The views of a scene show one set of named points, each view turned or mirrored, shifted and resized as a whole, with a little noise and some points left out.
In the rows, zero is written as 128.

Scene 1
View 1
j439: [ 99 110 123 115 130 118 135 127 145 133  82 129 162  96  96 145 160  73
  98 134 135 155 124 131 139 107 130 172 189 100 137 115 147 115  64 126
 135 182  96 168 152  82  77 165  90 150 110  92 112 113 129 178]
j103: [111  93 123 113 134 117 123 124 151 148 128 122 175 126  73 127 180  99
 144 164 151 144 128 132 117  97 119 163 201 130 105 106 109 172  91 130
 131 188 118 140 165 118 107 159 108 142 109  99 130  85 115 163]
j626: [145 101 101 164 136 162  78  97 190 145 125 108 121 125  55 133 141 143
 204 151 209 150 131 163 165 122 158 138 148  80  75 126 110 102 160 130
 130 137 158  79 164 173 122 119 185 131  96  78 111  69  87 109]
j533: [126 100 121 129 123 138 107 108 163 139 122 106 150 125  77 123 152  97
 162 163 174 157 129 137 138 108 138 157 182  91 104 107 123 128 107 127
 130 170 136 123 156 127 108 141 130 134 100  84 122  85 107 148]
j194: [129 110 130 129 121 143  99 122 150 134 113 103 117 113  97 131 125  94
 166 152 182 152 135 134 125 113 147 149 156 105 125  99 120 114 114 123
 116 150 133 130 158 119 139 148 127 102 105  96 117  88 114 137]
j977: [118  93 136  93 100 119 118 115 155 141 124 105 146 118  97 120 149  77
 160 154 179 137 134 122  91 101 116 177 193 114 126  98 115 144 102 119
 138 185 126 154 161  98 105 161  89  96 108  89 122  75 102 160]
j974: [101 102 155 116 148 113 122 163 114 140 105 125 120 109 118 150 143 100
 113 142 133 134 136 114  97  92 125 152 146 188 150  96 103 158  90 121
 104 147  93 156 160  82 161 192  92  93 122 136 115 113 128 161]
j325: [ 93 110 133 129 172 119 122 171 111 137  83 150 117  91 103 169 140 106
 108 115 136 142 137 139 121 106 146 146 142 196 138 106 113 149  82 138
  97 133  83 151 156  97 155 176 111 118 122 132 117 106 144 159]
j817: [120 110 143 122 119 132 108 132 139 135 106 108 111 107 113 138 124  86
 143 146 170 149 134 120 112 107 140 155 151 120 142  99 121 116 104 120
 116 149 117 142 156  97 135 165 105  91 111 108 111 101 118 149]
j405: [118 126 147 152 160 143 111 156 108 121  81 123 106  95 116 158 116  87
 108 138 132 171 132 127 146 114 164 130 125 132 152  99 134 104  76 131
  90 127 101 138 149  96 164 165 128 122 111 123 116 133 148 148]
j75: [136 107 133 104  97 137 114 113 151 130 133  94 157 125  82 108 131  59
 186 180 193 166 138 134 112 115 141 159 207  73 114  81 127 142  85 137
 130 188 154 138 156 129 112 129 115 119  96  73 141  61 122 149]
j899: [117 119 116 171 183 147 101 143 136 132  91 136 131 103  76 162 143 120
 123 138 140 168 128 156 178 116 166 126 141 124 110 119 131 114  96 145
 103 130 110 110 152 132 142 144 160 162 107 111 116 114 136 138]
j812: [120 113 126 139 150 141 106 136 141 132 108 121 137 112  78 143 138 100
 148 150 162 158 136 145 141 113 153 140 164 121 115 106 121 130  96 138
 109 149 124 123 155 127 136 144 141 136 104 103 126  89 129 142]
j246: [123 117 150 131 137 133 105 149 123 132 106 110 102 110 113 144 115  94
 144 145 162 148 137 121 115 108 148 141 136 145 145  95 111 127 103 122
 101 134 116 135 156 100 165 170 119  88 113 121 118 105 127 142]
j96: [107  97 139 127 158 117 111 155 126 147 119 128 140 121  89 146 159 114
 135 149 141 140 136 132 113  96 131 147 161 182 119 101  98 174  94 134
 106 155 106 136 161 112 159 171 120 120 118 128 126  94 127 149]
j492: [132 115 135 139 124 150  97 126 148 131  97 109  93 103 111 140 106  98
 156 135 184 153 135 131 131 120 155 143 133 101 138 104 123  87 121 121
 114 130 126 128 154 111 141 153 130  88 109  98 106 103 113 129]
View 2
j439: [134 151 156 126 111 158  83 113  77 176 128  69 140 135 133  96 145 111
 114 109 122 109 122 106 139 156 136 165  83 181 128 134 116 153 121 115
  81 110 173 119 121 145 145 145 135 115 103 134 126 113  96 143]
j817: [121 142 132 111  95 144 101  88 112 178 137  90 123 119 122 108 154 120
 135 120 140 128 134 124 157 173 144 137 117 176 150 157 122 146 116 124
  95 106 139 116 144 141 121 147 135 120 128 135 116 137 129 123]
j977: [120 152 146 104  84 127 113 101  82 186 119  74 113 113 119  86 160 120
 117 105 154  95 139 127 155 170 122 158 101 156 127 161 109 161 125 106
 108  98 141 125 127 150 129 149 105 117 109 158 124 140 107 125]
j75: [106 125 138 129  78 134 126 118  86 180 123  77 138  99  97  76 139 118
 143  83 136  98 140 142 159 132 112 166 125 159 135 157 106 164 129  86
 115  91 133 139 112 153 109 127 104 132 107 159 111 131  94 120]
j533: [122 129 126 141  88 157 105 120  79 175 126  84 143 110  95 100 134 132
 119 103 135 103 154 134 145 143 129 157 127 155 128 142 127 144 115 100
 109  99 127 121 124 138 124 137 114 116 121 142 119 134 102 135]
j974: [129 179 137 104 105 126 101  74 131 159 138  88 114 157 125  97 171 113
 106 161 160 126 142  99 153 185 156 108  95 182 156 151 129 127 109 146
  86 117 161 120 138 145 143 137 139 116 117 127 138 121 151 110]
j194: [116 130 122 125  87 149 108 101 105 178 135  97 138 108 106 114 142 127
 138 109 137 125 151 138 157 157 141 142 135 164 147 158 125 142 116 115
 107 102 126 119 143 135 112 144 128 117 130 135 114 142 121 125]
j899: [132 137 113 168 108 179  91 119 105 150 145 102 176 142  93 126 119 131
 122 132 120 141 165 123 141 130 161 130 136 179 152 126 151 109 104 129
  92 119 139 121 138 118 129 126 158 112 125 100 130 113 117 132]
j96: [126 174 124 127  96 134 114  96 115 150 136  90 135 153 100  91 154 123
  98 152 165 114 168 111 151 163 154 112 110 171 146 145 139 117 109 131
 101 114 146 127 126 138 136 124 129 116 111 128 144 121 137 109]
j246: [119 148 124 114  95 139 107  79 132 168 144  98 130 130 115 108 157 122
 135 135 145 138 143 124 162 171 151 117 124 180 164 159 129 131 111 135
  95 112 137 121 147 138 115 139 143 120 129 127 121 135 146 112]
j812: [121 141 124 145  93 154 108 113 101 161 138  93 159 129  97 104 133 125
 126 119 135 124 160 132 152 137 145 139 130 170 149 143 135 128 114 118
 101 110 139 128 131 130 121 128 135 118 117 126 127 122 115 125]
j103: [129 161 140 133  92 140 110 120  77 163 120  73 133 134  95  77 148 124
  94 125 154  87 160 113 141 148 129 149 100 154 119 135 124 140 115 105
 106  99 147 129 108 146 141 127 108 118 103 150 138 121 106 127]
j492: [118 127 119 120  88 159  99  92 115 183 140 103 140 107 117 133 141 128
 151 107 128 143 146 142 162 167 150 141 139 175 155 160 130 138 113 126
 101 112 125 113 164 129 112 154 145 112 137 125 109 147 126 128]
j626: [117 112  91 162  70 177 116 135  73 173 131 113 166  85  65 141 113 159
 127  92 133 114 198 172 151 132 140 157 174 143 129 144 153 125 110 101
 135 104  84 116 149 108 104 146 117 105 144 130 121 159 102 144]
View 3
j325: [116 108 130  72 113  89 192 158 130  89 163 157 179 159 117 157 150 117
  82 129 136 128 110 139 123 129 156 211 107 140 102 140  98 103  88 114
 142  91 159 167 134 159  84 173  90 155 125 130  99 169  36 110]
j75: [181 100 139  98 149 151 151  76 138 131 105 160 102 146 173  47 163  60
 136  76 188 134  41 142 154  98  91 130 215 144 142 135 121  66 143 134
  92 151 121 170 137 122  70 129 104 144 172  82 129 175 118  98]
j812: [158 106 155  91 136 122 167 121 117  96 106 164 146 111 137  92 137 110
 110  92 164 130  69 134 127 113 110 170 149 144 106 133 114  94 109 130
 123 132 134 165 141 144  86 154 112 157 148  99 129 168  83 129]
j817: [132 126 133  92 133 123 157 115 135 112 123 155 156 162 168  91 165 103
  82 122 142 135  90 167 153 122 108 175 156 153 126 130 111  75 120 115
 121 120 147 154 127 117  59 164 108 138 122 120 110 156 107 105]
j103: [119  88 131  78 114  92 141 111 118  93 133 154 109 151 125  61 164  69
 135  85 162 122  60 128 115  72 125 152 177 141 125 145 117  95 100 106
 111 121 152 165 132 143  78 126  78 170 191  75 124 206  98 107]
j492: [155 135 149  99 153 139 154 113 123  96  84 163 170 126 166  94 145 133
  68 117 144 136  84 175 153 132  88 180 142 156 112 128 114  65 121 125
 125 133 133 158 146 113  63 175 128 131  97 129 118 141 123 131]
j96: [129  95 119  76 109  78 175 130 140  97 144 162 154 157 119  98 166  96
 107 105 125 128  86 126 119 104 153 179 119 157 115 129  99 118  75 117
 132 125 156 158 128 149  84 166  93 171 160  96  92 186  68 125]
j533: [149 105 151  93 139 132 138  98 113 100  96 158 117 121 153  50 148  85
 124  81 176 129  53 142 132  88  87 141 190 144 124 134 126  81 122 123
 108 139 135 160 139 128  75 132 107 156 168  80 141 181 118 117]
j899: [149 117 183  94 129 115 175 154  89  74 106 159 163  66 130 121 102 144
  92  99 176 122  84 125 104 111 105 186 129 131  81 131 125 112  95 138
 143 120 141 152 143 161  95 169 135 166 137 105 145 156  63 149]
j194: [160 119 142  96 149 133 152 102 129 104  89 166 149 133 156  76 155 110
  94  99 147 135  70 157 147 117  98 164 155 155 124 128 111  77 117 128
 115 140 132 165 141 117  69 165 117 145 129 109 118 160 119 125]
j439: [ 89 120 154  83 112 122 137 147 100  93 162 134 122 151 150  99 151  81
 104 120 186 118  83 153 127  86 104 172 197 122 122 156 141  62 134 102
 118  86 161 150 129 138  59 121  84 140 157 104 147 178  87  71]
j626: [191 104 166 103 175 140 127  75  90  63   4 191 139  55 123  34 113 148
 111  56 151 139  30 149 113  97  68 148 135 161  97 133 117  79  97 124
 112 169 118 186 182 119  92 157 135 163 126  83 159 167 159 190]
j405: [134 140 162  92 126 122 183 161 120 104 145 149 178 125 171 141 134 129
  64 133 162 127 113 152 136 134 110 197 137 139 100 123 122  95 112 135
 144 107 148 136 113 139  68 181 131 146 113 137 117 137  61 110]
j977: [124 105 117  84 133 117 131  92 135 113 121 153 116 190 156  56 185  67
 118 105 145 134  64 163 153  92 111 155 188 153 143 145 112  62 126  98
 100 123 148 167 136 113  53 128  73 141 158  96 116 192 126  86]
j974: [ 94 118 115  76  99  74 175 151 145 108 180 150 171 201 144 125 182  98
  79 139 113 125 121 147 136 117 160 200 117 155 122 128 103 110  82 104
 139  96 173 140 106 141  66 174  89 153 140 121  78 176  62  91]
j246: [150 127 130  89 133 112 176 124 147 113 121 161 172 155 163 107 165 118
  78 119 132 134 101 156 151 134 127 183 129 159 120 121 102  96 102 126
 129 132 142 150 120 128  66 184 119 148 117 122  92 152  86 121]
View 4
j96: [119 149 119 141 140 144 135 132 169 149 144 137 110 148 107 108 111 139
 111  93 120 129 130 111 141 146 151 127 128 141 118 148 111 156 131 148
 136 139 135 151 145 129 127 128 112 149 126 108 169 141 102 144]
j75: [154  91 109 134 163 162 141 138 137 138 117 183 104 108 121 116  81 143
 144 145 127 139 134 148 147 135 128 159 136 115 133 133 130 115 104 138
 117 160 111 140 111 117 146 145 115 125 109  95  99  92  80  94]
j325: [115 165 129 144 119 129 132 100 157 147 142 125 106 158 118  96 116 122
 118  80 123 111 137  82 149 143 160 114 142 158 135 171 125 173 121 151
 130 140 148 163 149 132 105 154 119 147 107 125 194 132  94 153]
j533: [151 116 123 127 163 130 132 137 140 141 121 177 117 128 131 119  88 148
 132 131 138 153 154 132 140 134 142 161 145 137 133 118 125 129 114 155
 119 139 108 137 110 130 132 126 105 123 117 104 117 113  82 124]
j194: [139 124 114 129 146 147 115 132 128 141 115 164 111 141 117 132 110 145
 124 134 141 134 146 119 142 158 139 154 154 151 138 141 135 152 109 141
 124 143 125 133 117 137 128 140 107 118 104 105 120 102  86 126]
j439: [153 112 120 130 148 116 153  85 160 139 141 178 123 125 141 101  76 131
 157 121 120 132 152 101 160 129 162 134 153 126 140 147 138 113  97 179
 106 149 105 155 116 137 128 146 130 127 104 125 168 121  70 143]
j974: [115 143 100 144 127 152 140 106 169 147 152 140 112 157  95 117 124 133
 120  98 112 117 125  88 154 166 158 110 146 145 129 182 125 162 121 152
 134 148 136 151 151 144 132 143 132 142 112 114 193 137  96 158]
j103: [145 121 115 134 164 137 149 124 169 147 146 169 119 130 121 105  79 144
 135 117 122 148 137 130 147 130 146 142 125 116 113 121 108 113 124 161
 118 143 110 147 127 122 136 115 115 144 130 105 151 135  87 129]
j899: [135 157 156 126 143  87 122 134 142 137 111 136 113 131 153  99 109 137
 112  87 143 135 173 106 123 118 155 140 151 165 141 130 141 177 123 151
 141 116 132 154 107 130 102 159  88 129 118 116 135 123  96 153]
j977: [147 108  95 135 154 167 139 111 148 144 137 186 113 141 104 127  87 145
 147 145 126 139 128 124 160 159 140 153 140 122 127 141 116 111 106 155
 104 158 110 137 133 134 145 119 130 129 107 105 148 109  74 117]
j405: [127 136 125 133 126 115 131 107 143 134 118 138 110 136 132 117 124 131
 126  97 127 111 155  82 143 151 158 117 168 164 154 178 159 178 104 150
 140 134 133 152 116 147 114 181 115 118  95 119 158 115  93 161]
j817: [133 124 105 132 136 151 126 113 140 141 125 164 111 147 110 131 112 140
 131 129 132 125 141 101 151 165 148 141 160 149 144 166 139 153 104 150
 120 146 124 137 127 145 130 144 119 119 100 113 146 107  83 138]
j812: [138 134 132 129 146 124 127 134 141 142 117 151 108 130 133 108 102 138
 122 110 137 134 151 118 136 129 146 144 143 148 133 135 131 157 117 145
 131 135 129 146 118 125 117 148 100 131 113 107 130 113  92 129]

In a view up to two points have been moved. Name them for each view, in the order of its rows, or write none.
view 1 => j439, j405
view 2 => none
view 3 => j533, j974
view 4 => none
